Each scene shows the same named points in several views. A view is turned or mirrored, and shifted as a whole, has a little noise and may leave points out.

Scene 1
View 1
bibis: [ 18   7   9  22  21  10  18 -14   5   7   4   4 -15  35 -10 -10 -15 -16
  22  -8  -5 -28  -6   5 -16]
pugi: [ 32 -14  -1  46  35 -11   8 -18   0  10   2  -8 -15  41  -1 -15   6   4
   2 -10  41 -32  -5  18 -11]
Kezot: [ 16 -15 -23  37  32 -22   1 -16  -8   2  -6   3  10  43   6 -29  -2   5
   7   2  34 -23 -13  16  -4]
fod: [ 24  10   1  28   6  28  32 -15  13   6  16  11 -19  52  -5  -2   1 -39
  38   1 -11 -41 -10   9  -1]
Solir: [ 15  14  35   9  28 -12  23  -4  10   9 -20   7   0  25  -8 -13 -34   9
  17 -15  32  -2 -25 -38  12]
Labem: [ -3   7 -51  27  20 -25  -1  -8  -4 -22  -5  28  32  46  11 -29 -24 -23
  33  18 -15 -34 -30   7  11]
Vudi: [ 13   2  -5  24  21   0  15 -14   3   5   0  10  -4  39  -4 -16 -13 -11
  21  -2   9 -26 -15   3  -3]
Bafin: [ 19   1  14  26  32  -6  15 -10   4   4  -5  -1  -5  33  -5 -12 -20  -4
  14 -12  21 -21 -13  -9  -2]
lekim: [ 16  -5  55 -15  37  15   3 -21 -15  24  -2 -17 -30   4 -38 -28 -50  24
 -14 -30 -12  10  23   8 -71]
Nipov: [ 18   2   0  37  26   2  12 -10   5  -2   5   4 -10  41   1 -10 -12 -22
  16  -7   3 -40 -10   8  -5]
kego: [ 22  -3 -26  46  21 -16  20 -11   8   3  -6  16  11  57  14 -13  21  -2
  27  10  60 -33 -31  -4  35]
para: [ 30  -7  26  23  28   3  20 -17   2  20  -1  -9 -24  34 -12 -13  -4   9
   4 -14  35 -15  -4   2 -15]
Rur: [ 17  11  29  15  21  18  23  -9   8   9   2   5 -18  30 -15  -6 -29 -20
  20 -16 -12 -21  -8 -10 -16]
miv: [ 16   7  16  -2  10   9  25 -18   0  22  -3  13  -6  35 -19 -22 -11   7
  24  -5  20  -1 -15 -12 -11]
View 2
pugi: [  3  -4  22 -12  19 -40  -9 -15  -5 -47  -6 -11 -21 -20 -11   7   7 -34
 -12 -35 -15 -11  18 -27 -13]
Solir: [ 33  -5  -9 -11  11   0 -37  17   6 -55 -39 -19 -31  32  25 -10   1 -15
  -5 -12 -12 -18  10 -17  -6]
Labem: [  2 -19   7 -27  12 -23   8  26  13 -28 -43 -21 -54 -17 -23   2 -24  25
 -23   7  32  -2   0 -53  33]
para: [ 22  -1  16 -14  16 -23 -29  -5   2 -51  -8 -17 -14   4   2  -2   7 -43
   3 -27 -20 -12  13  -9 -19]
kego: [-19 -13  -1 -15   6 -50   9  -2 -25 -52 -16 -22 -20  -1   6   2  13   2
 -15 -45  21 -18  32 -55  13]
Kezot: [ -6 -13  10 -19  30 -38  -7  -4   9 -47 -12 -12 -33 -17 -22  11   3  -5
 -16 -26   7   3  19 -36  -3]
Vudi: [ 11  -3  19 -23  10 -23  -7   6   4 -35 -20 -23 -24  -4  -8  -8  -1  -9
   7 -16  13  -7   5 -32   9]
Nipov: [ 19  -6  24 -17   4 -23  -4   7  -1 -37 -28 -16 -35 -18  -2   3 -12 -25
 -17  -7  -7 -24   2 -25   3]
lekim: [ 56   5  24 -24  40  13 -68  -8  58 -42 -12  -8 -27  10 -16  -2  -5 -62
  16   6 -50  21 -16  28 -50]
bibis: [ 29   1  23 -20   3 -13 -14   4   7 -33 -26 -20 -24  -6  -2  -6 -11 -34
   1  -2  -9 -17  -4 -19   0]
miv: [ 28  -1  10 -26  15  -8 -32   7  14 -43 -24 -25 -14  21   8 -18   5 -18
  20 -16   0  -1   5 -15  -5]
fod: [ 26   5  36 -20 -21 -16   9  12 -11 -24 -35 -27 -14 -11   6  -9 -15 -31
  10  -2   6 -35 -14 -28  18]
Rur: [ 39  -1  20 -14   0   0 -27  14  10 -37 -36 -18 -28   4   9  -7 -15 -38
  -1   4 -18 -25 -11 -10  -4]
Bafin: [ 18  -5   9 -16  14 -19 -21   7   3 -50 -25 -17 -33   4   3   2  -2 -25
 -13 -16 -11 -17  10 -22  -6]
View 3
Rur: [  5  15 -41  13  27  -3 -25  -1  38  22  19 -16  -8  13  46  13  67 -26
  24  14  -5   4  34 -20  18]
fod: [-10  15  -5  12  40 -13 -12  32  26  17  27 -19 -22 -24  33  26  61 -29
  26  14  -1  -5  40 -12  20]
kego: [ -4  -7 -30  51  29 -19   3  65  17  12  -3 -25 -32 -15  -4 -14  47  14
  37  10   6  40   7  22   2]
para: [ -3  13 -40  33  16 -29 -15   5  37  17 -10 -18   8  17  27 -17  49 -14
  12  21  13  15  21 -13   8]
bibis: [ -1   6 -28  19  27 -14 -16   9  31  17  10 -16 -14   5  41  13  61 -18
  18  15   1   6  33 -20  14]
lekim: [ 21   3 -44   5   4 -25 -36 -56  51  25 -21 -20  31  62  74  -4  61 -24
 -12  31  14   2  33 -61  13]
Nipov: [ -8  13 -45  31  24   1 -13  17  30  11  15  -9 -26  -6  31   4  49 -11
  29  11 -11  10  28  -7  11]
Solir: [ 20  15 -61  21  31   1 -26  12  39  26  22 -24  -4  35  28  -7  77 -16
  36   3   7  28  16  -2  15]
Vudi: [  5  -7 -26  26  27  -8 -12  23  24  18   7 -19 -25   3  33   8  58  -5
  25  14   0  17  25 -12   7]
Bafin: [  7   7 -47  29  22  -7 -18  13  33  18   6 -18 -13  12  31  -6  56  -4
  26  14   1  22  21  -8   9]
pugi: [-15  -1 -31  46  11 -26  -6  14  29  10 -19 -14 -11  -9  21 -17  33   4
   9  25   3  17  20  -9   4]
Labem: [ 25 -39 -20  24  34  24  -7  43  10  17  11 -25 -65  -9  43  35  63  26
  45   4 -13  30  25  -8   5]
miv: [ 16   2 -27  17  29 -22 -16  17  32  27   4 -34   6  30  30   2  78 -15
  23  14  21  20  20 -12  16]
View 4
miv: [-28   1  -7  20  -6  -8 -15  -8  -5  22   0 -37 -16  39  -4  14   1  -3
   3  -5  -9 -41 -19 -32 -10]
Vudi: [-27  13  14  15  -5  -6 -11 -16 -14  31   9 -24 -13   8  -4   4   5 -25
  -8 -15 -10 -25 -35 -31 -12]
Solir: [-45  -1 -16   6 -32 -11 -20 -28  -8  16  10 -36 -12  30 -18   1  -3 -15
  15  -9 -26 -51 -19 -24  -6]
lekim: [-34  -6 -60 -16  23   6 -20   2 -32  29  22 -45 -12  44  13   4  -7  21
 -23  36  44 -67   0  22 -16]
para: [-27  -2 -16  18  -3  -3 -16  11 -17  19  -3 -39 -24   8   2  -2 -14 -12
 -13 -12  -5 -32 -16  -3  -2]
Labem: [-20  48  52  -4 -20  -3   7 -45  -5  41  30  -4   3   5 -15   4  24 -33
  -3 -11  -7  -9 -56 -59 -23]
bibis: [-35   4  -1  13  10  -7 -23 -21 -21  37   6 -22 -17  12   0   5   2 -23
 -18  -9 -10 -35 -34 -23 -17]
kego: [-19  20  43  37 -34  -9   6   3   3  13  -7 -28 -18 -14 -10  -6  -9 -37
  -1 -42 -35   2 -33 -41   5]
Kezot: [-15  27  30  12 -18   2  12   4  -8  22  16 -29  -8  -5   2 -10  -3 -23
 -15 -14   5  -6 -29 -26   1]
pugi: [-25   3   4  27   0  -4  -9  20 -24  23  -5 -35 -26 -25   9 -11 -20 -32
 -26 -26  -8  -7 -22   2   5]
Rur: [-44  -2 -15   4  11 -10 -33 -31 -26  36   9 -28 -18  17  -5   8   4 -21
  -8  -3 -15 -50 -31 -15 -22]
fod: [-35  -4  12  34  31 -14 -37 -23 -23  44 -13 -18 -28  -4  -1  15   4 -40
 -25 -28 -32 -25 -51 -30 -20]
View 5
Kezot: [  9  22 -27   2   9  -4 -25   9  -4   7  23 -18 -11 -19 -18  14  -4   4
   0 -22 -13  28 -17   7 -19]
Rur: [ 25   8 -12  23 -31  -8 -15 -14 -35   2  -1 -15  28   9 -20   0  33   4
 -23 -13 -16  25   4 -25  29]
pugi: [ 19  33 -20  12  15 -31 -24   5  -4   6  20 -25   5 -18 -14  12  11  -5
 -13 -30 -18  12 -12 -17 -19]
kego: [ 29   8 -24  31  19  -8 -30  12  19  15  47   4 -15 -11 -29  28   2  -8
  21 -13  15  32 -19 -11 -26]
Bafin: [ 12   8 -16  13 -11 -10 -14  -6 -18   4   9 -14  12  -8 -29   7  26  -6
  -6 -17  -8  32  -6 -20   4]
lekim: [-24  34 -15 -48 -32 -30  -5 -23 -57 -27 -33 -32  44   0  -5 -23  36 -13
 -51  -6 -49   3   9 -16  32]
Labem: [ 20  -3 -26  32 -21  45 -29   8 -17  13  23  -5 -19   1 -19  20 -15  38
  14 -19  -8  57 -18  28   4]
Vudi: [ 23  13 -20  22 -14  -2 -24  -1 -14   2  18  -8  10   3 -17   9  10  10
  -7 -15 -11  30  -7  -8   6]
miv: [ 12   3 -22   0 -27   3 -21 -12 -21 -14   8  14  28  20 -15   0  19  -4
 -12  18  -3  24   5 -14  22]
Nipov: [ 29  16 -17  34  -9  -8 -22  -1 -19  12  11 -21  10  -2 -17  10  16  15
 -10 -28 -17  27  -6 -13   6]
para: [ 15  26 -16  -1  -2 -33 -16 -11 -13  -3  11 -15  17  -8 -19   2  27 -15
 -18 -14 -15   9   0 -27  -3]
Solir: [  9 -13 -17   6 -24  -3  -8 -19 -24  -4   8  -3  17   1 -40   7  40 -18
   1   0   8  38   1 -32  18]
fod: [ 54  14 -12  58 -23 -10 -32  -3 -12  11  22  -4  24  27  -8   4  14  22
 -14 -15  -8  19   1 -21  15]

In a view up to two points have been moved. Name them for each view, in the order of its rows, or write -.
view 1 | Solir
view 2 | Vudi
view 3 | Nipov
view 4 | pugi, fod
view 5 | miv
